Points on a hilly landscape, in no order, each with its height.
From any point a ball rolls to the lowest of the 2 points nearest to it. It stops when none of these is lower. Distance is the straight distance between rows; heights are no part of it.
k851: [128  56 123 131 168 112 141 148 154  75 142 133 164 111 134 153 110 115
 136 170 169 151 170 102 141 169  71  77 139  90]  (h 204)
k715: [111 150 115 168  98 118 134 162 133 104 138 135 126 126  99  85 162 150
 151 125 154 186 100 178 150  78 160 107 127  86]  (h 164)
k100: [103  85  82 163 111 151 104  93 150  84 116  79 126  75 121 153 140 115
 159 124 100 137 130  82 179 164 103 131 160 123]  (h 652)
k241: [122  76  72 132  77 122  79 114 130 101 170 117  91 114 128 158 136 112
 104 142 129 136 107 111 176 109 102 105 113 150]  (h 390)
k680: [128 143 159 157  94 141 143 134  94  72 112 131 122 164 150 195 157 122
 142 137 132 104 167 123  54  71 120  84 106 159]  (h 314)
k82: [110 155 156 125 119  94 107 124 172 131 136 148 118  86 124 141 139 167
 182  78 147  88  95 172  81 146 141 130 119  98]  (h 373)
k714: [125 126  57 143 102 152 101 120 153 117 144 143 104 127 138 117 155 147
 115 147 130 127 103 145 130  93 133 109 147 171]  (h 303)
k334: [155 156 117 143 135 106 133 138 154 118 139 117  99 148 101  54 137  44
  92 100  98 149 133 124 124 173 178 247 133 161]  (h 354)
k453: [135 136 117 160 152 169 125 101 144 157  90  88 177 116  71  97 129  94
 100 124 120  99 142  67 184 138 109 136 176 178]  (h 313)
k764: [131 144 150 119 146 149 134  82 147  99 116 110 124 150 121 137 100  73
 138 159  69 115 160  92 123 221 118 200 162 150]  (h 487)
k128: [ 89 195 143 160 107 116 174 160 148 152 103 108 170 145 135 130 117 156
 152  81 126  92  94 165  90  49 137  99 191 123]  (h 96)
k77: [171  97 164 106 180  80 134 127 130 110 178 111 143 121  78 153 110  80
 100 207 105 133 151 161 144 184 148  89 132 109]  (h 811)
k803: [139 152 127 160 141 148 184 136 126 158  87 102 163 137  88 139 128 135
  88 134 116 115 132 167 161 115 140  94 106  74]  (h 117)
k884: [103 151 162 133  81 112 114 158 134 100 104 111  91 142 167 118 174 128
 179  97 161 154 104 134  82  83 168 166 107 159]  (h 227)
k975: [132 167 116 125  80 128 122 168  99 160 107  89 138 159 146  96 104 133
 101 146 126 167 121 146 150  56 109 169 111 129]  (h 174)
k845: [ 99 151 172 131 174  79 132 139 153 142 132 130 132  91 129 119 130 166
 110  59 171 115  86 137 134 145 112 147  87  83]  (h 394)
k473: [112 221  94 143 108 103  99 145 114 183 132 136 108 134 154 109  84 127
  93  95  81 141 153 113 179 123 142 167 113 142]  (h 256)
k360: [131  53  80 129 146 112  94  79 176 120 103 113 120  87 173 128 147 121
 179 135 109 126 133  82 113 160 139 121 166 136]  (h 704)
k434: [134 138 112 150  69 127  92 106 164 131 125 140  91 104 135 144 158 104
 181  98 112  88 120 136  95 152 155 157 102 138]  (h 328)
k955: [157 135 132 125 137  91 132 162 136 165 162 126 104  89 131 104 146 130
  95 103 181 104 107 132 113 120 125 149  45 125]  (h 417)
k499: [122 100 116 120 178 146 139  89 118  78 114 146 151 123 109 155 124 163
 168 167 108 176 129  90 186 163 122  59 174  88]  (h 393)
k723: [149 141 133 127 119 142 145 159 116 127 153 140 111 170 132  60 127  84
 106 154  82 176 114 164 125 157 155 204 129 122]  (h 387)
k201: [151 146 125 144 132 120 168 127 120 153  75  69 132 141 107 139 114 102
  61 121 120 119 200 133 148 131 160 125  84 136]  (h 170)
k304: [143 137 158 143  87 112 105 121 142 160  96 104 103 113 119 103 177 103
 176 106 140 137 131 131 114 129 198 155  76 128]  (h 271)
k240: [126 140 112 153 138 116 108 127 163 157 145 189 140 136 105  92 153 111
 142  71 118 124 120 131 131 157 195  91 159 142]  (h 247)
k112: [ 87 131 130 160 167 125 183 134 134 101 165 134 116  99  82 103 128 148
 108  94 126 170  85 133 203 151 139 138 125  54]  (h 567)
k496: [122 117  82 136 167 165 118  89 144 112 109 161 151 114  76 123 147 177
 161 106 118 157 139  86 186 138 169  57 158  97]  (h 338)
k154: [127  98 116 148 107 164 126 105 139 171  66 101 171 150 111 138 135  78
 115 126 107  75 114 119 134 100 118 123 177 190]  (h 259)
k46: [146 179 121 158 149 143 178 149 137 156  77 113 183 160 137  99 125 160
 124 122 116 126 151 166  88 114 146 138 128  64]  (h 143)
k92: [136 110 179 103 134 136 125  97 118  97  95 155 125 162 146 220 153 127
 178 148 123  90 161 113  83  85 135  64  91 116]  (h 351)
k227: [117 158 142 141 138 156 108  97 136  92 105  94 144 152  81 110 115  95
 112 153  66 145 135 129 167 160 120 191 156 115]  (h 480)
k670: [166  65 120 124 165 131 102  76 112 130 132 111 144 142 156 116 161 122
 107 159  91 120 100 118 118 168 141 136 131  95]  (h 755)
k759: [ 86 151 126 165 108 142 195 153 148 175 125  97 160 118  88 127 117 172
 145  77 145 107  88 143 150  47 154  85 152  58]  (h 112)
k902: [134  84 124 102  90 115 105 102  99 138 167 119  99  96 162 176 119 141
 145 172 163 116 154  86 130 125 105  96 111 160]  (h 353)
k928: [150 137 163 128 166 132  78 119 142 145 157  93 178 105  82  80 123  88
 108 116 115 103 132  62 146 167 100 147 164 169]  (h 365)
k752: [143 152 171 140  87 139 112 137  68 107 140 111 150 168 116 105 125 133
 125 183 122 159 104 169 137 106  94 150 117  92]  (h 218)
k598: [134 174 130 134  97 120 135 136  60 158 107  65 115 109 116 113  94 141
 105 163 105 175 179 137 183  97 146 164  91 106]  (h 95)
k678: [149 119 153 105  51 158 161 144 127 123 152 135  98 145 144 145 128  94
 168 156 159 122  96 112 108 149  88 135 114 186]  (h 321)
k745: [ 84 101 131 163 145 117 123 102 150 104 154 118 115  91 133 122 152 129
 139  99 113 135  99 116 160 184 129 133 145  94]  (h 601)
k336: [ 99  93 133 136 155 128 143 150 143  85 112 116 182 110  93 132 118 166
 124 129 168 146 141 157 133 115  74  71 169  96]  (h 138)
k132: [129  75 146 114 112 112 124 174 153 103 129 114 152 121 140 143 108 107
 146 125 164 129 163 133  80 161  68 122 121 140]  (h 276)
k878: [166 133 171  80 139 130 196 141 129 131 150 101 107 101 118 123  90 115
  94 149 188 110 149 101 122 189  65 171  88 176]  (h 312)
k821: [ 73 151 154 169 140 124 147 136 108  90 114 110 177 140 130 128 132 191
 139 102 144 126 111 145 103  69 116  67 201 110]  (h 111)
k946: [109 137 147 129 136 124 165 132  63 176  95 112 110 154 160 132 103 123
  88 139 110 158 182 129 158 124 175 130  98 136]  (h 211)
k45: [174  95 153  88 142  96  91 127 130 149 142 160 119 109 125 123 139 136
 142 132 162 125 134 135  92 146 115 139  36  80]  (h 452)
k951: [128 132 168  80 111 108  66 127  93 134 117 174 127 166 155 107 138 149
 167 111  94 146  75 154  86  97 142 146 127 118]  (h 447)
k159: [148 153 175 115  82 159 159 167  89 105 148 108 137 165 130 106 102 113
 123 179 161 153 131 132 111 141  71 173 133 161]  (h 267)
k911: [149 139 129 138 113 129 122 175 125 120 172 181 128 153 129 127 141 100
 133 117 141 129 140 133 101 168 151  79 154 192]  (h 194)
k140: [157 121 148 102 156 143 184 116 156 126 136 144 104 115 117 131 116 118
 136 189 161 126 106 136 140 201  81 134 105 135]  (h 374)
k355: [157 123 122 112 107 155 149 213  91 157 165 212 134 151 142 138 125 117
 143 135 145 113 150 141  60 113 142  94 138 167]  (h 145)
k121: [144 122 115 129 164  84 110  94 131 101 147 129 117 115  86 121 124 130
 104 172  86 146 128 199 153 162 164  92 164 117]  (h 827)
k370: [161 110 120 102 169 167 155 157 120 177 154 196 140 125 155 131 150 164
 157 137 169 102 155 118  55 118 162 100 123 127]  (h 97)
k13: [113 117  81 118 113 138 122 112 137  98 137 134  67 121 118 146 136 138
  81 128 172 159  94 108 206 118  98 134  69 142]  (h 478)
k641: [ 87 126 103  88 171 134  66 123 153 139 103 166 145 132 148 116 116 200
 122  80 134 145 137 108 130  56 122 127 129  98]  (h 479)
k905: [150 122  95  85  93 128 114  93 155 143  93 135  97 150 136 179 103  95
  97 101 119  72 145 116 122 147 123 144 107 205]  (h 84)
k815: [ 89  97 133 115 115 129 107 123  58  94 164 173 102 127 205 152 149 145
 150 158 193 135 114 117  74  57 105 134 139 142]  (h 451)
k25: [159 193 125 136 159 133 131 132 116 189 111 151 169 159 131  66 105 136
 106 100  64 127 139 132 119 146 146 177 119  67]  (h 165)
k133: [112 128 132 119 141 141 188 118 158 109 111 124  86 113 133 150  85  95
 126 158 103 125 167 148 140 214  96 167 121 142]  (h 430)
k31: [128 166 104 132 135 101 136 148 125 164 128 107 100 121 140  70  91  78
  79  99  88 143 164 115 149 146 161 208 153 195]  (h 315)
k636: [136  56 104  95 159 154 103  89 127 155 106 135 127 142 193 125 155 134
 134 128 107 111  91 106  82 123 135 141 153 141]  (h 734)
k700: [101 111 144 136 181 157 142  97 130  73  91  94 165 148  97 144 120 106
 127 164  72 154 155 119 164 170 124 116 190 102]  (h 445)
k167: [ 93 115 140 168  86 146 144 175 152 104 141 142 118 120 141  99 183 132
 194 119 176 164 115 134 101  80 145 113 115 119]  (h 195)
k426: [111 195 102 150 104 119 104 111 129 175 124 149 131 132 133 118 106 153
 114  79  67 100 103 151 154 116 133 158 112  72]  (h 202)
k880: [153 111 111 137 155  76  98 115 129 154 154 112 138  82  97 118 112  93
  94 134  74  91 147 171 122 169 154 109 178 163]  (h 838)
k696: [129 110 154 102 126 160 122 137 105 125 156 151 126 157 176 176 155 143
 130 141 187  84  75 117  84  84 103 125 112 154]  (h 409)
k34: [139  99 153 109  72 127 135 179 106 105 191 155 109 142 161 188 139 103
 149 131 208  93 106 116  63 123  90 127 109 171]  (h 372)
k563: [144  76 177  65 123 117 106 115  81 159 110 135 111 155 166 185 138 126
 149 142 135 120 159 121  88  85 172 102  83 138]  (h 403)
k439: [118  92 126 130 128  92  94 108  81 112 175 139 110  90 179 146 144 154
 170 169 149 137 129 128  92 125 131  83 157 135]  (h 457)
k555: [121 119 126 136 101 140 136 106 106 154  86 123 131 150 147 197 107  85
 109 118  71  53 135 147 108 146 129 111 153 182]  (h 193)
k832: [145  80 156 129 121 116 107 146 144 150 131  85 155  96 120 102 130  85
 123 107 138 112 142 106 102 159 114 146 143 168]  (h 324)
k515: [145 160  71 139 193 133 147 127 126 110 145 136  94 110 112  83 147 152
  51 116 153 155  99  91 211 116 119 136  70 108]  (h 530)
k364: [115 144 154  75 141 145  70 114 149 118  90 170 140 162 139 151 125 171
 161 109 122 108 118 132  95  56 114 128 113 115]  (h 465)
k830: [164 115 103  91 119 118 166 116 143 143 134 120  81 100 133 155  89 116
  76 112 143  80 176 106 119 176  85 150  64 178]  (h 216)
k144: [ 98 169  87 116 102 147 113 132 140 154 132 160 128 110 110 137  94 182
 129 134 128 110 104 159 155  57  93 108 142 131]  (h 260)
k422: [119 128 153 169  85 132 146 127  90  84 116  96 140 154 137 183 126  89
 132 147  88  95 161 136  94 146 100  80 156 165]  (h 265)
k3: [ 90 209  87 135 104 131 106 136 136 163  88 123 142 132 143 144  99 177
 150 100  90 122 134 131 152  31 129 144 133  80]  (h 233)
k36: [160  75 136 117 202 110 119  98 121  89 183  95 129 115 123 123 140 106
  93 196 115 152 137  91 147 184 138 129 129  97]  (h 784)
k569: [100 121 109  94 112 131 109 106 124 126 107 134  85 119 178 172  98 155
 131 131 132 117 159 125 112 108 104 142 117 179]  (h 210)
k833: [159 112 126  79 119 107  82 137 105 140 126 144 108 141 149  83 121 111
 139 139  92 169 113 157 102 157 150 169 151 169]  (h 420)
k84: [125 150 120 151 121 145 154 135 142 116 147 124 154 114  76  96 152 206
 160 107 195 148  72 140 141  62 145  93 134  50]  (h 136)
k163: [107 188  89 148 187 121 179 144 128 103 143 135 131 126 107 101 121 189
  85 107 181 189  82 125 210 109 123 141 129  57]  (h 550)
k896: [109 104 138 138 151 116 142 127 184 132 125 174 145 131  62  96 143 129
 149  74 129 157 122 123 165 154 168  61 137  79]  (h 289)

Where does a ball stop that starts at each point below?
k955 -> k128
k815 -> k598
k832 -> k128
k745 -> k426
k227 -> k370
k764 -> k905
k364 -> k426
